Each row is a point on a tangle of strands that fork and nearly touch. The rows are in no order.
Two points are linked if the straight distance between their rows is under 72.5. Some points are linked to none.
vizas: [ 18,  13,  -1,  17,  20, -22, -25,  23, -22, -34, -38, -33,  34,  11,  24,
  18,  37, -18,  27, -19, -18,   3,   6, -34,   6,   8,  32,  17]
Beda: [-14,  11, -22, -11, -43,  46,  -5,   1,  33,   4, -20,   2,  11,   1, -20,
 -13, -33,  12,   4,  -8,  -2,   3, -19,  -7,   9,  24, -26,  -1]
pib: [-44,  13,  12,  13, -32,  42,  12,  24, -15,  15,  12,   9,  18, -10, -20,
 -36,  58,   2,  11, -18,   0,  27,  28,   8,  -5, -16,   3,   4]
bona: [  4,  25,  39, -41,  20,  20, -18,   9,   1,   0,   6,  10, -44,  -4, -24,
 -14,  11, -25,   8,   9, -11,  11,   4,   1,  -4,  -7, -26, -28]
Gogaz: [-17, -25,  18,  26,  26, -42,  19,   7, -38,   2,  16,  21,  -1, -11,  18,
  -1,  31,  -3, -27,  17,  -6,  -2,  37,  29, -36, -28,  27,   5]
kurap: [ 16, -28, -13,  -2,  19, -36,  13, -22,  20,   7,  21,  -5,   3,   4,  22,
  34, -25,   4, -18,  17,   1, -11, -10,   8,   3,   7,  12,   2]
piruz: [ 11,   8, -11, -17,   4, -15,  -3,  -9,  12,  -7, -24, -26,  10,   4,  16,
  46, -10, -17,   7,  -4, -16,  -5, -16, -35,  18,  33,  11,  -8]
Vike: [ 20, -17, -10,  -2,   6,  -9,  -4, -11,  26,  11,  27,   7, -15,  -4, -40,
  -4, -70,  24, -22,  10,  33, -14, -12,  40, -23,   2, -13, -10]
Sutu: [ 12,  -2,  -7, -24,   0, -22,  15, -14,  35,  -2, -20,  -9,  -7,  -3,  34,
  33,  -2,   3, -11,   4, -19,  -9,  -9, -36,  17,  29,  12, -13]
lari: [  9, -13, -35,  21,   7, -23, -12, -29,  -9,  -7,  12, -28,  27,  34,  16,
  42, -48,  11,  21,  -1,  22,  -5, -21,   4,  21,   4,   7,  34]
noval: [-25,  -4,  20,  -2,  11,   6,  -6,   8, -57,   0,   7,   6,  -6,  -7, -20,
   4, -20,  -5,   1,  -5, -14, -34,  38,  44, -42,  -9,   9,  -2]
giz: [ -1,  10,  33, -25,   3,  42, -22,  13, -29,   8,  20,  10, -39,  -8, -66,
 -23, -36,  -2,  -3,  -7,   6, -19,  18,  32, -26, -10, -21, -25]
kop: [-19, -24, -19,  38, -18,   1,  14,  -4, -18,  20,  27,   7,  27,   2,  -7,
 -15, -20,  27, -10,  -5,  33,  -5,   6,  47,  -7, -25,   8,  28]
vila: [ -6,  12,   3,   9,  46,  17, -24,  24, -70,  -9,  44, -13,  -2,  11, -24,
   5,  14,  -9,  35, -11,  10,  -1,  -7,   3,   4,  -6,  -7,  -1]
Rubug: [-22,  31,  -4,   3,  -8,  52, -30,  17, -20,  -1,   4, -17,  11,  16, -24,
 -13,  -4,  -8,  42, -22,   3,  10, -12,  -2,  13,  11, -22,   9]
siv: [  8,   9, -25, -26, -27,   6, -13, -22,  47,  -1, -28,  -2,   7,  -9,  -4,
  21, -11,  -9,   0,   2,  -3,   4, -43, -53,  46,  46, -22,  -9]
nebo: [ 11, -28,   3,   0,   6, -21,  25, -20,  53,  23,  14,  22, -17,  -6,  19,
 -20,  16,  14, -32,  28,  14,  27, -17,  -3,  20, -12, -20,  -6]
gab: [ 11,  -9,  29,   4,  13,  -8,  25, -14,  42,  16,  10,  32, -28, -15,   3,
 -28,  41,   2, -24,  27,  10,  46,  -1,   2,  12, -18, -31, -13]
Tuta: [  5,   1,   4, -13, -26, -15,  36,  -2,  28,  -3, -34,  -2,  -3, -10,  47,
   4,  39,  20, -20,  -2, -24, -13,   6, -35,  -3,  11,  23, -16]
mido: [ 34,  -4, -33,  28,  -3, -39,  18,  -9,   0, -24, -21, -20,  30,  17,  50,
  18,  31,   7,  -1,  -7,   7,   2,  -9, -22,  20, -11,  47,  19]
zukug: [ -4, -13,  23, -27, -23,  -5,  27, -13,  32,  12, -22,  15, -29, -10,  16,
  -7, -20,  11, -27,   9, -33, -19,  28,   7, -34,  15,   0, -11]
refup: [  6, -13,  25,  -5,  39,  14,  -9,   4, -54,  10,  52,   2, -38,  -2, -40,
 -17, -13,   2,  -5,  -3,  13, -11,  10,  38, -12, -19, -16, -13]
zubep: [-36,  25,  13, -19, -15,  39, -10,  16, -28,  -6, -26,  -7,   4,  11, -12,
   7, -16, -11,  30, -16, -29, -21,  19,  16, -27,  13,  -2,  -6]
Sel: [ 34,   4, -29,  21,   6, -40, -20, -17,   1, -13, -17, -46,  31,  15,  34,
  40,  13,  -8,  21, -12,  12,   4, -17, -41,  44,  13,  28,  24]
bezon: [-17,   9, -26,  18, -44,  17,  -2,  -7,   1,  -4, -26, -19,  14,  18,  35,
 -14,   7,  19,  19, -20,   8,  -4,   1,  -2,  13,  -8,  11,  36]
vuk: [ -4,  48,   2, -15,  -3,  22, -36,  16,   3, -20, -38, -31,  17,   1, -12,
   9,  28, -28,  39, -13, -11,  11, -20, -46,  28,  40,  -7, -10]
sed: [  3, -21,  14,  -8,  25, -32,  14, -16,   5,   7,  12,   7, -14,  -1,  17,
  13, -11,  -1, -18,  17, -11, -13,   8,  17, -13,  -6,   9,  -3]
vis: [  4,  14,  32, -34,  19,  37, -28,  13, -25,   2,  26,  11, -40,  -3, -48,
 -16, -16, -16,  12,   6,  -2,  -9,   2,  13,  -7, -10, -27, -26]
tak: [  6, -25,  -3,   0, -16, -19,   8,  -7,  23,  10,   8,  10,  -7,  -8, -17,
  -1, -75,  20, -31,   9,   8, -29,  13,  38, -44,   9,   0,  -5]
toduv: [ -3,  19,   9,  -5,  -4,   5,  -2,  24,  11, -13, -31, -18,  20,  -7,  17,
   0,  43,  -9,  13,  -8, -19,  13,  -3, -40,   5,  13,  21,  -6]
bovez: [  8,  19,  12, -27,  36, -13, -36,  10, -29, -17,   6, -22,  -2,  12, -11,
  49, -10, -36,  27,  -4, -21, -21,  -4,  -7,   0,  10,  10, -12]
Mes: [-14,   9,  -4, -11, -26,  46,  -6,  13,  26,  15,   5,  24,  -9, -17, -50,
 -33, -36,  10,  -4,   0,  12,   9,  -3,  16,  -8,   5, -37, -16]
Bip: [ 10,  -8, -27,  -5, -40,   9,   6, -12,  44,   0, -15,   1,   0,   4,  -8,
  13, -69,  18, -11,  -2,   3, -18, -15,  -9,  -6,  33,  -7,  -2]
vud: [-28, -21, -23,  46, -39,  10,   5, -12, -30,  12,   7,   2,  30,   5,  -5,
 -18, -38,  30,  -5, -10,  41, -18,  18,  59, -19, -23,   2,  45]
Rud: [ -2, -20, -25,  30,  -7,  -4,  23,   4,  21,  27,  28,   4,  26,  -2,   7,
 -25,  42,  15,  -8,   2,  26,  24, -22,   4,  39, -34,   6,   6]
gonum: [-18,  -1, -17,  14, -42,  30,  22,   7,  25,  13,  -7,  -1,  18,  -9,   3,
 -28,  25,  13,   0,  -6,  10,   9, -14, -10,  25,  -8,  -4,   6]
famo: [-23,  -5, -33,  31, -52,  21,  -5,  -8, -12,   0, -16,  -6,  19,  16,  13,
 -24, -46,  32,  12, -21,  29, -22,  20,  39, -16, -10,   7,  47]
Nanap: [ 21, -12,  50,  -7,  36, -14,  14, -15,   1,  16,  13,  16, -42,  -2, -12,
 -16,  10,  -5, -20,  19,   1,  21,  12,  19, -14, -21, -26, -17]
Liguv: [-41, -21,   2,  30, -23, -15,  23,  -3, -42,  15,   7,  25,  17, -13,  10,
 -15,  27,   7, -36,   5,   7,  -4,  40,  49, -26, -29,  25,  17]
bevo: [ 13,   6,  20, -33,  -1,  -2,   1, -28,  59,  -6, -22,  30, -36, -15,   0,
 -12,  25, -12,  -9,  24,  -7,  33, -25, -29,  20,  15, -31, -27]
rudu: [ -9, -10,   2,  26,   0, -30,  26,  29, -31, -18, -25,  14,  15, -19,  39,
   1,  59,  -4, -15,   1, -29,  -5,  41,  -1, -28, -25,  45,   6]
liti: [ -6,   0,  21,   2,  14, -24,  10,  24, -11, -13, -20,   2,   6, -15,  28,
   3,  46,  -7,  -2,  -4, -33,  -2,  26,  -9, -30,  -6,  30,  -7]
Ziri: [ -3,  14, -30,   4, -60,  32,   7,  -8,  39,   2, -30,  -3,   6,  14,  -6,
  -9, -60,  32,   0, -17,   9, -11, -13,  -6,  -2,  27, -12,  13]
tivaz: [  9,   5,  31, -34,  -1,  -9,  23, -16,  45, -11, -33,   7, -35, -18,  31,
   2,  27,  -9, -23,  14, -27,  11,   4, -32, -11,  17,  -5, -22]
fufan: [  5, -28, -12,  31,  18, -35,  27,   5,   5,  17,  28,   5,  16,  -5,  21,
 -14,  40,  10, -19,  10,  18,  18,   0,  11,  14, -39,  18,   5]
Bodob: [-13,  13, -14,  18, -42,   6,  21,   0,  -7, -10, -40, -12,  18,  10,  45,
 -10,  34,  18,   5, -20, -11, -11,   9, -22,   3,  -5,  33,  14]
defom: [ 26,   1,  45, -14,  33,  -6,  10, -26,  24,   4,  -2,  25, -49,   4, -17,
   1,  13, -16, -23,  31,  -4,  32,  -7,   3,  -4, -16, -38, -22]
zeto: [ 16,   7,  20, -31,  -5, -20,  29,   4,  37, -13, -41,   5, -16, -18,  40,
   2,  49,   6, -29,   8, -28,   2,   6, -50,  -1,  21,  21, -23]
Sufut: [ -3,  -8, -10,  24,  33, -10, -10,   6, -40,   0,  36, -15,  19,  18,   0,
  22, -10,  -2,  16,  -6,  15,  -5,  -8,  13,   9, -15,   3,  15]
Rofiz: [ -1,  27,   6,   7,  29,  24, -25,  36, -54, -17,  38, -12,  -1,   5, -32,
 -14,  34, -20,  41, -16,   8,  26, -11, -14,  13,   0,  -9,  -8]
vatu: [ -5,   0,  22, -27,  -2,   3,  16,  -1,  31,   4, -17,   4, -30,  -9,  11,
  -5,  -2,   0, -10,  10, -32,  -4,  10,  -7, -19,  15,  -6, -16]
filu: [ -4,   0,  24,  -5,   4,  17,   3,  -7,  28,  13,  21,  38, -24, -19, -18,
 -43,  38,  -1,  -6,  21,  18,  52, -10,  -3,  13, -11, -41, -19]
moto: [-14,   1, -22,   6, -20,  32,  -4,   3,  32,  17,  15,   9,  21,  -5, -16,
 -25,  11,   9,   8,  -1,  21,  25, -31,  -9,  43,   5, -31,  -1]
piraf: [-15,  -2, -11,  41,   0, -10,  18,  14, -35, -11, -17,   3,  24,  -3,  36,
   4,  39,  -2,  -8,  -4,  -9,  -4,  30,  11, -19, -25,  41,  19]
damun: [ -4,   7,  12,   4,  31,  16, -34,   5, -67, -15,  18, -14,   3,  21, -30,
  20, -43,  -7,  24, -12,   3, -42,   7,  35, -11,  -7,  -2,   6]
lop: [ 28,  14,  48, -31,  28,  16,  -7, -10,   7,  -6,   6,  28, -54,   5, -35,
  -9,   8, -31,   4,  25,  -1,  28,  -9,   1,   1, -16, -42, -32]
Fezu: [ 24,  -9,  24, -26,  18,  -2,  -2, -14,  21,   9,   4,  14, -38,   4, -28,
   1, -42,  -9, -22,  18,  -1,  -7,   4,  24, -15,  -2, -27, -16]
guk: [-41, -11,   9,  17, -45,   5,  34,   5, -17,  24,  -7,  17,   7, -15,   5,
 -26,  37,  13, -18,  -6, -14,   3,  36,  26, -21, -23,  21,   5]
vunam: [ 25, -10,  37, -18,  41,  -3, -13, -11, -32,   9,  41,   8, -46,   8, -33,
  -7, -32, -11, -11,  12,  15,  -8,   7,  30, -13, -22, -23, -16]
Selus: [ 25,  26,   1, -17,  39, -14, -43,  14,  -2, -17,   3, -25,  14,  -4, -18,
  29,  23, -44,  28,   3,  -8,  20, -30, -52,  32,  29,  -6, -16]
los: [ -5,  -9,   6,   7,  17,  19,  -8,   6, -47,   9,  40,   6,  -7,  -4, -43,
 -13, -31,  14,   5, -10,  22, -18,   3,  42, -13, -11, -11,   4]
pusar: [ -6, -28,  18,  -1, -25,  -3,  26,  -8,  34,  26,   3,  21, -22, -13,  -4,
 -26,  -8,  23, -36,  15,   0,   7,  20,  22, -12,  -7, -13,  -5]
Veva: [-10,  26, -12, -30, -34,  41, -15,  -7,  27,  -9, -39, -10,   2,   6, -16,
   9, -33, -12,  18,  -8, -16,  -9, -14, -29,  11,  41, -17,  -7]
tivi: [ 18,   5,  10, -16,  33, -20, -11,   7,  22,  -8,  11,  -1, -12,  -8,   1,
   3,  27, -17,  -1,   8,  -4,  26, -12, -23,  11,   5,  -9, -14]
zuga: [  3,  15,   6, -18,  27,   4, -32,   8, -42, -14,   7, -18,  -1,  21, -16,
  38, -39, -21,  29,  -6, -14, -34,   0,  12, -10,   2,  13,   2]
bezag: [ 27, -15, -22, -10,  -7, -38,  27, -25,  35,   2,  -6, -10,   9,   4,  40,
  35,   8,  16, -21,   8,  -4,  -4, -18, -39,  31,  17,  22,  -2]
zep: [ -2,  12,  22,   1,  16,  19,   1,  40,  -6,   2,  28,  16,   3, -24, -20,
 -40,  81, -18,  20,  -3,   8,  50,  10, -22,   2, -10,  -8, -12]
gul: [ 20,  20,  30, -42,  44,  -2, -35,  11, -26,  -8,  13,  -5, -30,   9, -22,
  28, -12, -41,  18,   5, -18, -20,   1,  -9,  -6,  -3,  -2, -25]
Sar: [ 12,  -9,  12, -19,  30,  -4, -18,  -7, -11,   7,  22,   5, -20,   1, -30,
   4, -41,  -3,   2,   9,   3, -18,   0,  22,  -8,  -2, -10, -11]
sasap: [-18, -31,  -1,  21,   0, -24,  15, -11, -38,  -8,   3,   8,   5,  -7,  18,
  14, -35,   7, -35,  21, -11, -39,  27,  47, -47,  -5,  15,  10]
nit: [ -8,  39,  -4, -28, -11,  37, -39,   3,  13, -11, -27, -14,  10,   0, -26,
  10,  -9, -34,  27,  -7, -17,  -5, -30, -37,  26,  37, -24, -18]
kitak: [ 18,   7,  19, -39,  -5,   8, -12,  -9,  35,   5, -13,  22, -45,  -3, -42,
   4, -59, -13, -18,  13,  -1, -15,   2,  11, -25,   2, -16, -21]
kenep: [-28,  -1,   5,   7, -48,  12,  44,  12,   2,  10, -19,  14,   4, -17,  25,
 -18,  41,  18, -16,  -7, -24,  -3,  25,  -4, -14,  -8,  22,   5]
Ler: [-16,  15,  -7,  11, -26,  26,  12,  23,  20,  -1, -11,   0,  24, -14,   2,
 -31,  60,   1,   7, -10,   8,  28, -11, -25,  23, -11,   6,  -4]
sif: [ 11,  15, -17,   9,   5, -27, -16,   0, -19, -33, -41, -34,  27,  15,  40,
  39,   8, -10,  28, -19, -17, -11,   5, -36,   6,  17,  38,  21]
bote: [  2, -35,   5,  28,  31, -51,  27,  -1,  -8,  10,  26,  15,   2, -11,  28,
 -11,  35,   7, -28,  16,   6,  12,  15,  21, -14, -38,  23,   5]
zibas: [-15,  -8, -32,  25, -42,  11,  -1, -13,   1,   3, -13, -12,  23,  22,  16,
  -3, -37,  26,  18, -14,  12, -18,   2,  11,  -6,  -1,   4,  37]
Pifa: [ -4,  17,  18, -46,  -8,  30, -25,  10,  17,  -1, -20,  12, -30,  -3, -37,
   5, -44, -15,   2,   8, -20, -22,   6,   8, -16,   9, -13, -24]
leda: [  5, -10,  17,  -9, -15,  11,  14, -15,  50,  19,  -4,  35, -36, -16, -24,
 -38, -19,  16, -26,  18,  13,  23,   5,  13,  -6,   1, -40, -15]
mab: [ 27,  14,  10, -30,  47, -16, -32,   4,  -2,  -9,  19, -11, -12,  -7, -12,
  19,  15, -38,  14,  11,  -6,  12, -22, -31,  20,  13, -13, -21]
memu: [  1,  17,   5,   7,   3,  24,  -4,  38,   4, -15,   6,   8,  26, -16, -13,
 -36,  76, -13,  19,  -7,   7,  42,  -5, -31,  24,  -7,   1,  -8]
kabu: [ -4, -29,  28,   1,  11, -18,  21,  -6,  12,  18,  14,  15, -25, -10,   9,
 -14,   4,   7, -24,  18,  -1,   5,  20,  27, -18, -17,  -9,  -2]
kopu: [  8, -17, -24,  23,   3,  -4,  -4,  -7,   9,   5,  30,  -1,  12,   8, -32,
   4, -66,  27,  -7,  -5,  36, -17, -22,  34,  -4,  -4, -13,  15]
visub: [ -4,  -5, -12,  32,  21, -24,  -3,   5, -22,  -6,  13, -14,  31,  14,  21,
  17,  14,  -2,  15,  -7,   9,   4,  -8,   5,   9, -17,  20,  21]
nafig: [-16,  13,   2,   0,   8,  34, -12,  18, -31,   3,  20,  -6,   8,  12, -35,
  -4, -15,   2,  27, -13,   5, -11,   1,  23,  -3,  -1, -17,   2]
felo: [-29,  -7,  20,  12,  17, -10,   6,  20, -38,   4,  17,  11,   1, -10,   2,
  -6,  27,  -2,   1,  -4, -11,   4,  32,  24, -31, -19,  17,   2]
dudi: [ -3, -39, -17,  28,   7, -13,  22,  -6,   2,  25,  43,   8,  22,  -2,  -7,
 -15, -16,  25, -23,   6,  30,  -1, -14,  28,   9, -20,  -8,  17]
lopo: [  1, -12,  11,  -9,  -7,  24,   1, -18,  49,  13,   9,  40, -30, -18, -30,
 -45,   6,   7, -15,  15,  18,  38, -16,   4,  11,  -4, -52, -16]
mir: [-31,  23,  -1,  -2, -20,  18, -17,  -1, -33, -23, -36, -18,   6,  22,  18,
  21, -23, -16,  32, -16, -26, -27,  26,  11, -30,  17,  18,  20]
Lor: [  0, -14, -33,  31, -27,   2,  -8,  -9,   8,   1,   5, -12,  17,  19,  -8,
   6, -72,  30,   0, -14,  33, -15, -14,  28,  -6,   4,  -3,  33]
fatup: [  3, -17,  16, -14, -28, -16,  21, -16,  20,  10, -14,  16, -25,  -9,   5,
   0, -54,  19, -32,  11, -19, -33,  28,  26, -51,  15,   7, -10]
Vor: [ 11, -39, -32,  25, -11, -18,  29, -17,  30,  20,  24,   4,  24,   4,  16,
  -3, -22,  29, -19,   8,  20,  -4, -23,  12,  20, -11,  -2,  19]
Lan: [ 24, -19, -31, -13, -17,  -7,   3, -25,  65,  11,   2,  14,  -9,  -9, -10,
  12, -51,  15, -23,   9,  11,   2, -29, -15,  13,  29, -19,  -8]
daluf: [ 14,  -5, -21,  33,  15, -32,  11,   8,  -1,  -7,  -3, -16,  32,  13,  31,
   9,  36,   5,   4,  -9,   6,   6, -21, -13,  22, -20,  29,  15]
lide: [ 24, -25, -31,   3, -11, -27,  26, -25,  49,  18,   3,   0,   7,   0,  28,
  19,  -5,  26, -30,  12,   7,   2, -31, -28,  40,   6,   4,  -2]
Goru: [  3,   2,  -8,   9,  35,   3, -30,  -6, -59,  -7,  42, -19,  11,  25, -25,
  25, -46,   0,  27, -11,  18, -20, -12,  31,   5,  -7,  -5,  12]
temo: [-48,   3,  17,  15,  -1,   7,   2,  15, -61,   1,  -4,  12,   6, -12,   0,
  -4,  20, -11,  -4,  -8, -21, -13,  47,  40, -43, -12,  16,   3]
ramik: [ 23, -15, -14, -19,  27, -29,  -9, -21,  23,   8,  20,  -5,  -9,   4,  -6,
  30, -31,  -7,  -7,  17,   4,   6, -26,  -7,  22,   9, -16,  -2]
Fuvak: [  7,  -2,  32,   7,  29,   4,  16,  32, -30,   0,  31,  19, -12, -22, -10,
 -40,  69, -13,   4,   0,   7,  44,  28,  -5, -14, -24,   3,  -9]
nor: [-25,  26,  19, -37, -19,  51, -18,  20,  -7,   1, -25,   6, -17,   0, -44,
 -13, -27, -11,  13,  -8, -27, -22,  14,  12, -23,   9, -16, -16]
lemat: [  3,   9,   8,  -3,  38,   3, -10,  19,  -4,   0,  34,   5,  -2,   0, -13,
 -12,  34, -13,  14,   1,   4,  27, -18, -16,  16,  -4, -13, -12]
Gog: [  5,  -4, -28,   2,   5,   5, -12,  -5,  36,   8,  14,  -3,  17,   0,  -7,
   6,  -5,   0,   5,   6,  14,  13, -40, -18,  41,  12, -26,   1]
murag: [ -3,  15, -16,  10,   5, -20, -18, -19, -36, -34, -25, -31,  19,  26,  41,
  51, -21, -14,  32,  -9, -12, -20,  16,  -6, -15,  13,  31,  24]
pibi: [ 14,  -6,  14,  13,  46,  -8,   1,  30, -34,   3,  48,   5,  -6,  -8, -13,
 -21,  54,  -7,   9,  -4,   9,  31,   7, -11,   0, -22,   1,  -9]
Vup: [ 21, -28, -19,  -8, -11, -18,  23, -25,  64,  18,  13,  20,  -5,  -4,  14,
  -6, -12,  23, -37,  16,  14,  14, -28, -11,  21,   5, -19,  -4]
Zosa: [-13,  -3,  30, -22,   9,  17, -13,  11, -38,   6,  10,   9, -28, -11, -39,
 -16, -31,  -6, -10,  -3,  -6, -30,  30,  44, -37, -10,  -9, -11]
zuk: [  5,   8,  17, -16,  15, -21,   2,  22,   5, -16, -32, -13,   8, -11,  27,
  14,  35, -11,   0,  -7, -34,   2,  11, -36, -15,  12,  32, -11]
refam: [-29, -25,  -5,  40,  -2, -22,  20, -10, -53,   8,  18,  12,  21,  -9,  14,
  -1,  -5,   5, -32,  16,  14, -20,  33,  52, -29, -21,  21,  23]
valam: [-19,  43,   8,   2,  10,  45, -29,  34, -49, -13,  13, -21,   6,  12, -27,
 -16,  18, -18,  53, -28,   3,  13,  -5, -11,   6,   3, -13,  -1]
naf: [ 12,  18, -39,  30, -14,  -6, -13,   3,  -1,  -7, -20, -34,  30,  23,  35,
 -20,  39,   6,  31, -25,  23,  16, -20, -27,  43, -16,  26,  32]
Mipig: [-12,   6, -23,  21, -17, -11,  -4, -20, -33, -25, -18, -13,  15,  23,  48,
  26, -25,  -1,  11,  -3, -10, -28,  16,  12, -14,   7,  29,  33]
tope: [ 19,   3, -35,  -4,  -3,  -6, -15, -20,  35,   1,  -3, -16,  21,   3,   2,
  32, -11,  -5,   2,   4,  13,  14, -43, -41,  52,  25, -19,   1]
paro: [ -2,  31, -11,   2,  -4,  15, -25,  16,   6, -18, -27, -32,  29,   7,   7,
   0,  33, -13,  33, -16,   5,  17, -19, -46,  29,  16,   5,   4]
vobal: [  8,   9,  -4, -39, -12,   5,  -9, -23,  51,  -2, -23,  12, -19, -17,   1,
   2,   2, -11, -13,  12, -14,  11, -26, -37,  24,  36, -22, -23]
kog: [ -9,   8, -19,  32, -22,  -4,  22,  15, -20, -12, -29,  -2,  21,   2,  38,
 -14,  50,   9,   6, -17,  -3,   2,  12,  -2,  -1, -25,  35,  19]
Liput: [-36,  14, -16,  22, -30,  13,  -5, -11, -40, -13, -26,  -6,  12,  15,  30,
   3, -28,   6,  11, -13,  -9, -32,  35,  27, -32,   5,  18,  42]
vola: [ 29,  18, -15,  -2,  13, -27, -20,   0,   6, -16, -32, -42,  26,   2,  20,
  50,  13, -21,  18,  -9,  -7,  10, -18, -57,  36,  42,  21,   3]
zosuf: [ -8,  -6,  -4,  -1, -57,   3,  52,  -2,  18,  14, -27,  15,   1, -11,  44,
 -14,  36,  35, -33,  -6, -23, -15,  17, -13,  -8,   0,  21,  -8]
Nes: [ 24,  -4, -13, -22,  17,  -3, -23, -10,  20,   3,  12,  -3,  -7,   7, -33,
  22, -62,  -6,   0,   8,   6, -13, -21,   2,   6,  14, -18, -12]
Zin: [ 35,   7, -40,  21, -16, -36,  10, -25,  -2, -23, -31, -34,  23,  21,  64,
  34,  13,  13,  10, -19,  11, -13,  -3, -38,  30,   5,  41,  19]

A fork is a point with three links. Follow the links from the first point to the second and name the forks in between, in order.
Sel / Pifa -> Vup, kabu, Sar
Mipig / filu -> Sar, kabu
mido / lopo -> Vup
zuk / bona -> Vup, kabu
zukug / toduv -> zibas
nebo / zubep -> kabu, Sar
Zosa / Zin -> kabu, Vup
kabu / sif -> Sar
bote / lopo -> kabu
Vike / nebo -> zibas, Vup

A fork is a point with three links, a tip a point with one. Leave the first point through the second and follow the links. Name the first fork or tip that comes.
Zin / mido -> gul
Rud / fufan -> kabu
mab / tivi -> bevo
vila / Rofiz -> Sar

Follow the links from the first point to the second, and from the first to the third. Name the last point that the two ways share.
Fezu / Zosa / nit -> kabu
visub / lopo / zuk -> Vup
Mipig / vis / vila -> Sar
refup / Bip / vis -> kabu
kitak / pusar / valam -> Sar
bezag / piraf / Nes -> Vup
Vor / Vup / tak -> zibas
